Points, in no order, along strands that fork and pass close to each other.
Points whose rows are less than 8.34 apart are linked; no others are. Some points are linked to none.
nemi: [ 0.59  1.36  0.58  2.28  0.29 -0.01 -0.19 -3.59  1.61  0.75 -1.62  0.52
  0.45  0.61 -0.86 -0.06 -1.45 -0.31 -4.76 -0.62]
dapen: [ 3.77 -0.96  0.76 -0.71 -1.67  4.46  0.04  0.95  2.26  4.72  1.17 -3.70
 -1.95  0.13  2.55 -4.21 -0.68  0.22  5.57  3.80]
bop: [-1.30 -0.20  0.64 -2.23 -3.16 -0.85  3.76  1.59  2.86 -0.30  0.87 -1.87
 -0.68  0.96  0.99 -1.55 -1.59 -0.53 -0.57  2.82]
dodaf: [-0.06 -3.18  1.73 -1.91 -1.61 -1.11 -2.72  1.13 -1.66 -0.89  2.72 -1.10
  2.04  1.59 -3.05  0.17 -2.86  0.27 -3.27 -2.81]
Tege: [-0.86 -1.07 -0.54  1.98  3.63  1.04 -1.26 -2.15 -1.01 -0.46  1.64  1.87
  1.82  0.86 -1.53  4.25  2.25 -1.73 -3.42  1.25]
faniz: [-0.76  2.37  0.89 -1.10  1.19 -1.48  2.53  1.70  2.61 -1.44 -0.94 -1.91
  1.43  1.90  1.59  1.19 -3.08 -1.03 -3.12  2.54]
fad: [-2.60 -0.70  0.72  1.90 -3.16 -2.94  1.05 -3.12 -1.75  0.20  2.29  0.32
  0.99 -0.88  1.29  2.29 -1.46  0.10 -0.91  2.79]
liked: [-3.84  0.63 -3.47  0.18  2.66 -2.29 -1.56  1.71 -1.86  1.58 -0.29  3.73
  3.94  0.23  5.55  1.75 -0.34 -4.64 -2.65  2.91]
fil: [-2.29 -4.36 -4.19 -4.53 -1.58 -0.46 -0.94  1.70 -1.47 -4.35 -0.80 -0.37
 -1.38  0.66 -2.56  1.20 -0.41 -0.60 -1.36 -3.66]
Rep: [ 2.58  1.40  2.66 -1.73  3.82  1.86  0.48 -1.14  0.55  3.87  0.47 -2.20
 -0.51 -2.76  3.54 -2.73  1.40 -0.28  4.87 -2.87]
Ribo: [-2.91 -1.62 -3.22 -0.11  1.88 -1.32 -2.25  0.03 -2.01 -6.00  1.09  0.04
 -1.90  1.16 -2.69  2.01  3.12 -0.18  0.02  0.65]
kegu: [-0.06  3.07  0.98  2.16 -0.54 -2.14  0.64 -0.45  1.50  0.60  2.62 -0.64
 -0.20  1.99  2.10 -5.80  1.89 -2.40 -1.32  2.14]
tav: [ 2.02 -1.75  1.86 -2.33 -4.62  2.19  3.00 -1.88  2.14  3.04  1.51  0.00
  1.22 -1.41 -0.03  1.20  2.03  0.23  0.73 -2.21]
kulu: [ 1.87  4.32  0.68  0.66  0.83  1.52  2.07  1.17  3.12  4.87 -2.26  3.59
  1.86 -2.45  5.79  3.98  2.97 -3.79  2.15  1.66]
Tovo: [ 5.35 -0.18  0.96  0.98 -2.44  1.86  2.09 -1.78 -0.05  1.30  2.53 -0.26
 -3.84 -3.71  1.60 -1.92 -0.32 -0.45  2.64 -1.55]
nobus: [ 2.52  1.69  0.43  1.29  0.53  1.05  2.02 -1.80  2.00  4.19 -2.24  0.97
 -0.76 -1.98  4.28  2.88  4.36 -2.92  3.47 -1.37]
tol: [-1.82 -0.01 -3.23 -0.31  1.07 -2.89 -1.15 -3.88 -0.73 -1.79 -4.38 -0.15
  0.67  1.38 -1.81  3.74 -0.79  2.06 -2.10 -2.94]
kavob: [ 2.02  0.55  1.82 -0.53  1.20 -1.44  5.36  0.04  1.01 -1.82  0.09  0.27
  2.90  1.01  2.73  1.49  4.41 -2.50  1.13  0.85]
kesib: [ 3.65  2.22  0.75 -0.27  0.36  1.16  2.60  0.30  0.51 -1.94  2.80 -0.84
 -3.22 -4.23  2.46 -0.80 -1.53 -1.23 -0.05 -0.66]
dovev: [-2.77 -4.39 -1.69 -3.29 -1.76 -0.26  1.92  1.47 -1.49 -3.89 -1.02  0.46
  0.55  2.05 -3.16  4.55 -2.96  2.79 -0.43  1.84]
taze: [ 1.62 -0.36  3.32  1.51 -4.57  1.74 -0.16  0.91  0.94  1.28  1.15  3.26
 -2.80  0.32 -4.34 -3.19  2.04  4.97  2.71 -4.01]
Sapa: [ 0.27  1.06 -1.35 -1.18  1.57  0.32  4.13 -1.94 -0.08 -3.14  2.40  0.89
 -0.63 -2.35  2.83  0.05  0.64 -1.84 -2.35 -0.02]
mar: [ 4.33  3.50  0.83 -1.09  4.72  4.26  2.56  2.83  3.47  2.61 -1.04 -1.23
  2.46 -1.60  4.23 -2.26  3.42 -1.52  2.31  2.53]
Mepug: [-1.57 -0.33 -0.41  0.88  1.00 -4.29 -2.91 -0.46 -1.65 -4.00 -3.45 -2.64
  0.01  2.47 -0.35  0.22 -1.99 -3.37  0.07  1.01]
Fizuk: [ 1.07 -1.03  0.28  0.06  0.98 -0.32  4.27 -3.04  2.05 -1.73 -3.60 -1.29
 -1.37  0.54  0.89 -2.63  0.13 -2.22  0.34 -0.23]
Mir: [ 4.57 -1.10  3.24 -0.32 -4.54  1.87  0.12  0.26  0.57  0.06  3.68  0.00
 -4.71 -1.94 -0.51 -4.31 -2.11  0.42  3.57 -0.29]
kuzap: [ 1.66 -2.27  5.99 -0.64 -4.56  3.93  0.57  1.83  0.76 -0.34 -1.25  2.12
 -3.18 -2.20 -3.21  0.51 -0.65  3.20  6.83 -1.64]
Vizuf: [ 1.54  0.42 -3.03 -0.49  2.65 -2.31 -2.23  2.02 -2.78 -3.75 -1.08 -1.99
  2.83 -0.13 -0.17  4.42 -1.47 -0.38 -1.80  0.29]
nuror: [ 1.80  1.20  2.71  0.65  2.66 -1.55  2.35  2.69  1.67  3.90 -2.49 -0.61
  0.97  1.36  3.88  0.22 -2.25 -4.61  0.35  0.38]
Rogi: [ 2.57  3.38  1.25  0.04 -1.40  3.66 -0.77 -0.42  3.27  5.61  1.99 -1.60
 -0.71 -1.46  0.53 -2.42  0.41  3.00  0.43  1.27]
zev: [-3.50 -2.35 -0.36  2.02  1.76  1.37 -0.65 -1.09  0.23  3.93  0.60  0.49
 -1.97 -0.61 -3.07 -1.70  1.06  2.39 -1.32 -1.72]
runav: [ 3.03 -1.17 -2.57 -2.69  2.64  0.29 -0.24  0.09 -2.38 -6.73 -1.25 -1.63
  1.70  0.47 -2.19  3.34 -1.95 -0.08 -3.08 -0.60]
boki: [-4.06 -0.37  0.15 -1.97  3.77 -1.77 -1.93 -0.23  0.03 -1.62 -2.74 -1.18
  1.91  0.59  0.41  5.44  0.07 -3.04 -0.28 -1.23]
Sare: [ 1.55 -1.49  1.77 -1.91  2.63  1.40  1.73  0.53  0.09  3.43  0.51 -2.76
  0.58 -1.88  0.35 -4.45  0.33  0.46  2.37 -2.99]
Fuda: [-2.04 -1.15 -2.10  0.94 -0.49 -0.28 -2.33  1.05 -2.16 -2.14 -0.58 -1.62
 -3.04 -3.06 -1.16  2.80 -3.55  0.54 -0.58  0.35]
fafe: [-3.05 -1.30 -4.56 -1.46  1.87 -0.65 -5.26 -1.00 -4.46 -6.00  0.52 -2.05
  0.09  0.97 -2.43  2.47 -0.22  0.61 -0.01  2.35]
Nam: [-1.57  0.17  0.33  2.14  3.84  2.28  2.29  0.89  1.08  1.46  0.65  0.88
  0.34 -0.48  2.81  0.52 -0.22 -3.01 -2.73  5.64]
nom: [-1.70  0.30  4.03 -0.17 -0.65 -1.72  0.32  2.28  1.02  1.11  1.33 -1.24
 -3.64  0.69 -2.16 -2.72 -1.70  2.86  3.25 -2.69]
gop: [-0.11  1.04  1.42  1.92 -2.20  0.28  4.32  1.15  1.29  2.14  0.35 -0.73
 -2.91 -1.27  0.30  2.71 -2.04  3.18  2.41  2.85]
Matu: [-4.31 -3.28  0.32 -0.12  1.27  0.64 -2.14 -0.78 -2.10 -2.15 -0.01  2.31
 -2.17  2.97 -6.23 -0.58 -2.99  4.92 -1.96 -0.75]
tifu: [-1.96  1.17  3.95  0.91 -2.43 -0.10 -0.40 -1.82  2.32  1.63  4.21  0.59
  0.96  0.60 -2.55  0.99  3.48  1.63 -0.45 -0.25]
Dufor: [ 1.41  3.36 -0.12  1.52  0.59 -0.28  1.79  2.10  0.87  3.15  1.36  2.90
  2.60 -2.51  5.44  3.26  0.97 -3.18 -1.33  1.91]
Bez: [-2.03  4.29 -0.67  0.36  5.45 -0.72 -0.51  1.86  1.07 -2.59 -1.18  2.97
  2.53  0.96  3.59 -1.85  1.31 -4.40 -3.04  3.67]
galuk: [ 2.46 -2.73 -1.64 -0.42  1.23  1.60  0.17  0.34 -0.67 -5.00 -2.91 -1.12
 -0.58 -1.46 -3.20  1.58 -1.68 -1.27 -2.93 -1.49]
Med: [-1.57  2.01 -0.26  1.19 -1.45  2.59 -1.45 -1.40  2.56  4.18  1.11 -0.86
 -2.76 -2.02 -1.20 -3.07  1.58  1.89 -1.10 -0.75]
nor: [-2.80 -0.24 -3.34 -1.81 -3.34 -2.28 -3.15 -1.95 -1.71 -1.44 -1.54 -0.74
  1.28  0.79 -1.91  3.11 -2.90  2.38 -2.52 -2.38]
gov: [ 4.87  3.86  1.96  1.10 -0.11  0.95 -0.64 -1.27  2.32  5.68  1.63 -1.16
  2.43 -0.52  2.06 -1.73  3.35  1.71  1.52 -1.05]
Suzok: [-1.54  0.11  2.17 -1.21  1.54 -2.18  0.72  0.51 -0.01  1.32 -1.48 -1.69
  2.43 -0.85  1.17  4.07 -0.11 -1.45  0.39 -1.95]
Meki: [-0.72  3.14  0.61  1.95  0.26 -3.16 -0.22  1.12 -0.14  1.93 -0.27 -0.15
  6.74  0.71  3.33 -0.87  2.86 -1.24 -0.24  2.78]
malot: [ 0.07 -2.59  0.34 -0.25  3.13 -1.13 -3.40  0.26 -2.25 -0.56  1.07 -1.63
  1.87  1.53 -2.65 -1.61 -2.19 -1.89 -3.64 -1.79]
Dufi: [ 3.90  1.41  0.16  3.04  1.63  0.01  2.68 -0.82  2.19  2.30 -4.41  1.35
 -0.50  0.31  2.13  0.78  2.94 -3.92 -0.35 -2.54]
rotob: [-0.06  1.78  3.23  1.19  1.34 -2.32 -1.32  0.72  0.58 -0.15 -0.49 -2.02
 -3.13 -0.55 -0.81 -1.53 -0.41 -0.60  2.56 -3.40]
mav: [-1.75 -1.65 -6.78 -0.93  2.60 -0.89 -4.29 -4.11 -5.32 -3.85  0.82  0.06
 -0.97  2.87 -2.15  0.04 -1.46  2.15 -1.77  0.42]
menin: [ 0.11  3.21  2.25 -1.34 -0.42 -1.01  1.12  1.79  0.44  1.67  1.40 -1.22
  3.47 -2.78  4.71  3.16 -0.56 -2.62 -0.32  0.66]
gudi: [-2.42 -3.59  2.57  1.77 -0.67  1.66  0.16  0.78  0.05 -0.43  2.05  1.47
 -3.18  1.52 -5.09 -1.55 -4.19  2.01 -2.72  0.83]
zedif: [ 2.27 -3.23  0.15  0.62  0.42  2.24  3.59 -0.17  0.65 -2.37 -3.16 -1.11
 -0.66 -0.85 -3.00 -0.39 -0.32 -0.76 -1.30 -0.32]
fasu: [-2.07 -1.97 -5.95 -1.54 -0.50 -2.66 -2.87 -1.75 -3.82 -0.23 -1.06 -0.73
  0.85  5.57  0.47  2.20 -4.99 -0.35 -3.40  2.39]
fid: [ 1.17 -0.92  0.48 -1.15  0.08 -0.15  5.36  0.32  2.03 -0.58 -2.01 -1.67
 -1.06  1.17  0.95 -1.35  3.96 -2.12  3.23 -1.35]
Tek: [-3.89 -2.89 -1.14 -3.72 -2.26 -3.06 -3.32  0.10 -5.15 -4.96 -0.98  0.25
  0.64  2.13 -2.80  1.63 -5.96  4.36  1.72 -0.80]
dumo: [ 4.54 -1.74  2.64 -0.48 -2.24  3.76  1.25  2.27  1.97 -0.68  1.13 -1.87
 -1.93 -1.39 -2.74 -4.89 -0.50  1.58  2.69  0.79]
sabuk: [-0.22 -1.22 -2.67  1.59 -1.35 -2.05  1.68  0.10 -0.09  0.13 -4.03 -0.29
 -0.35  0.76 -1.66  3.26  1.88  0.55 -1.02 -3.07]
bufak: [ 0.58  0.25 -1.79  0.31  0.17 -1.75  4.67 -1.07 -1.24 -0.95  1.90  1.15
  0.86 -1.35 -0.69  2.72  0.12  5.07 -2.66 -0.85]
ragit: [ 4.40  3.70  0.16  0.53  1.03  2.20  1.66  0.75  3.66  2.46 -0.29  0.88
 -2.15  0.00  4.29 -4.01 -0.15 -4.65 -1.50  1.20]
Dozaz: [ 0.59  2.63  1.02  1.95 -4.08 -4.09 -0.46  1.18  0.33 -1.00  3.18 -1.74
 -1.53  0.43  0.66 -3.48  1.20 -0.66  0.77  0.50]
fos: [-3.18  0.12  2.08 -0.08 -2.98  0.20 -0.15  0.43  0.87 -0.40  2.56  1.16
  1.15  0.27 -4.66  0.25  2.87  5.06 -0.16 -0.49]
fito: [-2.14  2.55 -3.77 -2.56  4.00 -1.76 -2.47 -4.66 -1.24 -3.20  0.10  1.43
 -0.01  5.28 -0.30  3.25 -0.94  0.02 -3.75  0.28]
vunu: [ 1.95  2.32 -3.10  0.65  4.28 -2.07 -1.71  0.08 -2.96 -3.34 -1.44 -0.27
  2.92 -2.80  2.27  2.29 -0.27 -1.86 -1.80 -0.93]
Ruf: [-0.30 -1.34  1.45  0.24  4.29  0.51 -0.38  0.90 -0.50  0.79  0.59 -2.93
  2.66 -1.42 -1.06 -3.24 -0.47 -0.65 -1.21 -0.42]
duze: [-0.71 -0.27 -2.60 -2.33  1.51 -2.00  3.77 -2.16 -1.82 -4.23  2.12  0.61
  0.50 -0.27  0.49 -0.16 -1.49  2.52 -2.65 -0.70]
pokam: [-2.27 -1.86  1.05  0.84 -1.40  0.73  3.23 -0.74 -0.37  2.95  3.39  1.54
 -3.52 -2.10 -0.03  0.79  2.58  2.66  3.25 -1.94]
vuze: [-1.97  4.13 -1.90 -3.18  6.15 -1.60 -2.25 -0.64 -0.50 -3.09  0.14  0.54
  2.45  3.60  2.13  2.37 -2.76 -1.04 -4.77  1.59]
doleb: [-2.89  0.62 -3.39  1.51  0.61 -3.28 -3.36 -0.17 -2.81 -0.30 -0.55  1.60
  2.78  1.93  4.17  3.18 -0.91 -6.05 -1.62  4.02]
Tar: [-0.25 -4.65  0.31 -1.42 -3.51  0.64 -1.98  0.73 -2.87 -2.11  2.17  1.54
  2.36 -0.40 -4.06 -0.80 -2.20  2.46 -1.70 -2.24]
vina: [ 4.35  2.55  1.76  0.91  3.39  2.88  0.91 -3.30  1.52  4.45 -1.67 -0.07
 -0.26 -2.80  4.31 -2.79 -0.88 -1.43  2.31 -1.60]
sul: [-0.41 -3.09 -6.48 -3.87 -0.04 -0.47 -2.38  1.27 -2.93 -3.09  0.96  1.42
 -0.54  5.97 -3.48  5.22 -0.74  1.57 -2.81 -0.90]
sadi: [-2.86  0.13  1.28  0.36 -0.69 -1.08  1.98  0.94 -0.78 -1.50  3.34  1.02
  0.11 -0.87 -3.23  2.47 -0.10  5.82 -0.42  1.05]
leg: [-2.13 -5.19  2.94 -1.57 -4.75  0.33  2.90  1.87 -0.84 -1.51 -2.61  1.22
  0.11  0.55 -3.21 -1.01 -2.56  3.54  2.69 -1.40]
bopim: [-1.82 -2.22 -2.22  2.57 -0.15  0.79 -3.15 -2.09 -2.62 -1.84 -0.10  1.15
  0.92 -2.29 -5.27  2.75  1.61  3.20 -1.35 -1.14]
bamob: [-4.68 -0.84  2.71 -2.23 -2.01 -2.30 -1.63  0.83  0.64  0.09 -0.21  0.60
 -1.90  1.47 -3.41 -1.00 -2.94  2.78  0.96 -3.36]
visu: [ 1.70 -2.73 -7.48 -2.74 -0.93 -0.88 -2.35 -0.42 -3.95 -0.57 -0.08  0.45
  1.78  5.56 -1.96  4.56 -3.59  1.74 -3.69  0.80]
pibek: [ 1.02  0.75  1.49  1.03 -2.03  1.87 -1.80 -0.48  1.09  4.81 -0.33 -4.03
  0.14 -2.17  2.82 -3.08  0.66 -1.17  5.37  3.49]
Nolab: [-1.81  0.92  0.45  3.71 -0.97 -0.37  0.52 -3.76 -0.97  2.95  0.63  0.09
 -0.02 -3.35  1.64  1.91 -0.03  1.11  0.31  1.30]
papo: [-2.11  0.26 -4.03 -1.84  4.14 -2.80 -2.47  0.23 -3.93 -1.44 -2.57  0.05
  3.87  3.36  3.17  3.85 -3.53 -3.18 -0.57  4.85]
gel: [-3.17 -5.34  0.27 -0.41 -2.25 -1.72  2.63  2.79 -1.30 -2.37 -1.21  0.29
 -1.39  3.19 -3.10  1.94 -2.51  2.11  1.29  0.98]
Guv: [-0.22  0.91  2.19  0.92  4.51  2.46  0.81  0.84  1.28  1.70  1.37 -1.44
  1.85 -0.77  1.15 -3.91 -0.71 -2.85 -1.75  3.94]
rek: [-1.86  3.16 -0.79  2.63  2.39 -1.26 -2.14 -0.20  0.66  3.59 -2.51  0.26
  5.44 -1.21  0.83  0.18  2.97 -0.12 -1.58  0.45]
Runal: [-4.11 -0.30 -3.23  0.54  2.44 -1.13  1.61  0.43 -0.27  1.54  0.05  0.45
  2.87  0.41  2.67  1.43  0.43 -1.03 -3.46  3.28]
misu: [ 2.04  0.81  0.13 -0.03 -1.68  3.08 -2.84  1.36  2.80  5.58 -2.01 -2.30
 -2.37 -1.04  0.23 -1.94  3.80 -0.39  4.01 -2.84]
seb: [ 1.56 -0.81  1.57  0.16 -4.94  0.83 -0.64  0.74  0.62  1.23  0.43  1.33
  0.12 -0.14 -3.90 -5.49  0.27  4.07 -0.39 -4.11]
vomas: [ 2.87 -1.83  5.52  0.99 -1.81  3.68  0.64  0.72  1.43  1.93  1.12  2.39
 -3.99  1.02 -3.37 -0.46  2.41  4.21  6.58 -2.11]
zop: [-1.38 -3.77 -2.23 -0.56 -0.56  1.06 -3.59 -1.64 -4.93 -3.65  0.87  3.69
 -0.22 -0.70 -5.21  5.05 -1.03  4.38 -0.76 -2.06]
Nuzot: [-0.24 -4.38 -2.33 -0.67 -3.53 -0.33 -4.36  0.35 -4.82 -3.31  1.50  3.42
  0.96  2.62 -4.84  1.80 -2.37  3.21 -1.71 -1.93]
kofon: [-1.22 -0.66 -0.03 -2.69 -5.45 -0.41  0.82  2.05  1.51 -2.11  2.33 -0.82
 -0.69 -1.06 -1.05 -0.05 -0.50  0.32 -1.31 -0.32]
reg: [ 3.68 -1.64  1.85  1.49 -3.22  0.07  1.31  0.68  0.97  5.95  0.55 -0.97
 -2.63  2.28 -0.80 -2.49  0.11  2.21  4.87 -1.12]
Rubul: [-0.79  4.04  1.79  1.58  4.81  1.81 -1.64  1.19  2.15 -0.03 -2.42  3.51
  3.99 -1.94  3.16 -3.73  2.14 -5.09 -0.46  3.99]
nako: [-0.55 -2.28 -5.79 -3.28  0.12 -1.59 -1.43  2.09 -0.98 -4.56 -0.64 -0.16
 -1.48  4.80 -2.72  1.33 -0.46  0.06 -3.78 -2.42]
Binu: [ 2.75  2.87  2.07  1.61 -1.35 -0.97 -0.20  0.55  1.86  0.01  1.25  0.18
  0.87  0.79  4.01 -3.55  1.32 -6.33 -1.82  2.08]
favez: [ 3.65  3.12 -0.37  2.91  3.01  0.45 -0.23 -1.19 -1.74 -0.65 -0.01  1.08
  3.12 -3.86  3.38 -1.02  0.58 -2.50 -2.91  0.21]
lam: [-0.60 -3.28  4.37 -0.88 -2.96  1.78  2.24  0.64 -0.13  1.78 -1.71 -0.16
 -1.52 -2.30 -2.29  0.54 -2.14  3.12  5.94 -1.31]
Vakif: [-0.86 -2.03 -0.25  4.08 -0.21  1.47 -1.55 -0.81 -2.22  0.95  1.46  1.68
 -3.21 -2.36 -4.22 -0.46  0.42  3.55 -0.20 -1.76]
Gem: [-4.18  0.29 -2.85 -0.97  3.01 -1.09 -1.40 -3.30  0.21 -1.52 -2.46 -0.52
 -0.01  4.27 -1.83  1.94 -1.22  1.32 -3.27  1.37]
redi: [-0.81 -0.90  0.96  0.24 -1.32  2.77 -0.71  1.00  1.22  0.04  1.38  0.77
 -2.48 -0.30 -4.33  1.20 -3.85  2.59 -5.11 -0.59]
lok: [ 1.71 -1.92 -0.28 -2.12 -2.92  4.34  0.32  1.27  1.79  2.69  4.68  0.82
 -5.83 -0.32 -0.05 -4.18  3.18  3.82  6.37 -0.72]
feb: [-1.77 -0.34  0.46  1.64  0.12 -0.11  3.12 -0.59 -0.64  3.04  0.19 -0.12
 -2.37 -3.59  0.23  3.27 -1.10  2.97  2.23 -0.77]
Petel: [ 4.88  2.75  1.30  3.50  1.44  0.71  0.04 -3.56 -0.96  2.08 -0.21  0.82
  0.68 -4.34  3.71 -0.77 -0.16 -2.92 -0.18 -1.32]
fise: [-0.90  0.76 -0.23  0.43 -0.68  0.47 -1.64  0.35  2.27  4.97 -1.52 -1.43
  0.67 -1.03  0.63 -1.32  5.63 -2.94  0.67 -2.67]
gepe: [ 0.70 -1.55  1.94  3.06 -0.60  0.82  1.25  0.96  0.53  1.76  1.13 -0.38
 -2.68 -0.12  0.09  0.81  1.81 -2.96  1.01  1.18]
kebeb: [ 1.14  0.42 -2.00  1.98  1.76 -0.42  1.41  0.23  1.08 -0.85 -4.86  0.91
 -1.23 -0.17  0.16  3.14  2.64 -3.27 -1.71 -3.03]
sezip: [-4.25 -4.12 -1.88 -3.16 -2.27  0.56 -2.73  3.46 -2.19 -5.06 -1.05  2.10
 -2.75  0.53 -3.87 -0.44 -1.41  1.45  0.32 -4.30]
zofi: [ 6.47  3.54  0.55 -1.44  0.55  2.53  0.30  0.17  4.23  5.02  1.57  0.92
 -3.28  1.58  7.47 -0.10  1.23 -2.72  4.30  1.08]
Zilug: [ 3.75  5.24  0.19  0.55  5.61  3.00  1.16  3.43  2.02  3.87 -2.22  3.35
  2.61 -1.75  5.36 -3.18  3.28 -1.49  3.09  2.06]
dov: [-0.76  0.56 -1.82  2.53  1.25 -0.48 -0.63 -2.49 -0.03  2.50 -2.09 -0.66
  3.02 -2.28  1.00 -1.70  4.44 -1.00 -1.01 -2.08]
Tem: [ 3.53  3.71  1.66  1.68  0.48 -1.41  0.77  0.62  0.83  4.18  0.22 -1.08
  5.59 -0.02  3.36 -2.93  3.59 -0.18  1.32  0.74]
Kop: [-1.69 -1.96  1.91 -1.92 -4.45  2.07 -1.81 -0.52 -0.83 -2.83  1.25  3.87
  0.38 -1.21 -4.11 -4.10 -2.21  4.62 -1.29 -4.37]
Nug: [ 5.58  3.58  0.57  0.74  1.58  3.26  0.60 -1.52  2.52  4.11  0.12  1.40
 -1.43 -0.67  6.36 -4.63  0.58 -2.61  2.12  2.22]
sav: [ 2.99  3.45  0.73  1.81 -1.63  0.58  3.47  0.30  2.86  5.06 -0.39 -0.47
 -3.29  0.77  3.61  0.93 -0.76  1.76  3.68  2.44]
nedo: [-0.55  1.67  2.90  1.09  3.80 -3.86 -1.60 -0.49 -0.63 -1.64 -2.44 -2.24
  2.53  0.93  2.40 -1.96 -0.90 -4.53 -0.46  0.63]
Bur: [ 0.69  0.76 -2.73  2.97 -2.27 -3.90 -2.92 -0.28 -2.74  0.05 -1.71 -2.14
  1.94 -1.59  1.85 -0.77 -1.57 -1.53 -2.34 -0.15]
Doniz: [ 0.87  4.05  2.65  2.72  0.63  1.35 -1.77  1.26  2.13  1.70 -3.04  0.67
  3.37 -3.14  4.05 -0.54  1.03 -4.88  1.90  5.93]
lavok: [-0.45  3.28  0.31 -1.74  4.88 -0.52  0.51  1.19  1.69 -2.81 -0.88  0.93
  3.28  2.70  1.85  1.25 -1.17 -2.82 -4.75  2.40]
gedog: [-1.35 -0.56  1.16  0.30 -3.00  2.04  1.10  0.54  1.97  2.57  4.65  1.10
 -5.90 -0.08 -0.12 -1.87  3.76  1.76  4.79 -0.38]
bagi: [ 0.66 -0.68  2.13  1.21  4.40 -3.04  0.97  1.81 -1.29  1.02 -0.41  0.04
  1.76  1.43  3.66 -1.01 -2.49 -5.88 -0.71  0.32]
pepi: [-0.82 -2.30  3.17 -4.36 -5.52  2.40  2.52  2.02  2.26 -1.11  1.59  0.91
 -1.77 -0.81 -0.97 -4.01  1.99  2.92  5.12 -1.94]
ziko: [ 0.84 -2.09  0.59 -2.98 -3.26  1.02  4.77  1.88  2.66 -0.98  0.02 -1.38
 -2.23  0.73 -0.26 -2.30  4.00  1.67  4.13 -0.38]
Fibil: [-1.94  0.38 -3.60 -1.68  1.86 -2.28 -5.13 -2.11 -3.86 -1.42 -0.37 -1.11
  1.97  5.02  0.36  4.77 -4.60 -1.92 -0.77  4.14]
piru: [-1.07  1.03  2.03  0.84  0.91 -3.40 -2.21 -1.73  0.13 -4.15 -1.46 -1.80
 -2.93  1.68 -1.92 -1.41 -2.00 -1.43 -0.40 -1.99]
foli: [ 1.68  1.06 -1.00  3.55 -4.27 -3.53 -2.03  1.58 -2.25 -2.29  1.93 -2.03
  0.59 -1.90 -0.66 -0.57  0.44  0.98 -0.25  1.04]
Zodef: [ 0.20 -1.22 -1.92 -0.50 -4.57 -0.01  1.59  0.33  0.24 -3.18  1.91  0.08
 -1.74 -2.42 -0.55 -1.53  2.58  0.17 -0.79 -2.01]
Vos: [ 4.23 -0.35  0.75 -1.26 -0.11  4.66  1.49  0.65  2.89  1.85 -0.49 -3.63
 -2.08  0.14 -0.35 -5.19  1.45  1.13  5.15  1.68]
sapo: [ 0.21  2.48  1.48  1.97 -0.25  1.34 -2.57  0.72  1.35  1.88 -2.71 -3.70
  1.53 -3.64  2.41 -1.10  1.45 -2.98  2.79  2.79]
migof: [-3.33 -2.76  1.52 -1.25 -4.13 -0.22  0.30 -2.62  0.15 -2.66 -1.18  3.86
 -1.49  1.72 -4.33  3.88 -0.91  2.93 -1.23 -2.02]
ruziz: [-1.76 -0.12 -2.23  0.36 -1.75 -2.29  0.83 -0.66 -1.25 -1.00  1.29 -0.58
  3.53 -0.93  1.56  3.35  1.81 -0.29 -2.14  3.18]
furi: [ 1.57  2.14  1.12  0.10  4.81  4.80  2.06  1.53  2.29  2.28  1.16 -1.83
  1.36 -2.00  1.59 -3.38  2.23 -0.03  0.00  3.30]
Rufov: [-4.76 -0.72  0.30 -2.61 -2.90 -4.21 -2.64 -1.78 -1.53 -3.04 -0.49 -0.68
  0.08  1.01 -1.38  1.58 -3.84  2.57  0.28 -1.71]
Tade: [-0.38 -2.30 -1.02  0.59 -0.86  0.00  0.34 -0.95 -0.77 -5.23  2.03  0.63
 -2.01 -0.47 -3.46 -1.44  3.15  0.38 -1.12 -1.44]
turap: [-4.52 -0.25 -1.84 -1.93  0.98 -0.85 -2.21 -1.52  0.02 -3.78  0.01  1.37
 -1.68  5.46 -5.33  1.80 -1.28  3.50 -2.45 -0.04]

Follow the links from the first point to the second, and from the first to the third. Name the last point that the two ways share.
Tek, kesib, Ribo => lavok
Mir, mav, menin => lavok
gudi, fafe, nuror => Gem
fil, runav, ragit => vina
sapo, gudi, rotob => Gem

A fork is a point with three links. Follow the links from the first point to the second and name the forks in between, in order.
Kop, fil => Tar, Ruf, Guv, Runal
sabuk, nedo => tol, Rufov
sul, foli => Runal, Guv, Ruf, vina, Nug
kavob, feb => fid, vina, Ruf, Guv, Runal

A fork is a point with three links, a tip a point with one. Leave the first point through the second and follow the links. Name the first fork or tip that comes.
duze, Sapa => lavok
gov, Rogi => Tar
vina, Petel => fid
Vos, dumo => tifu
faniz, bop => mav
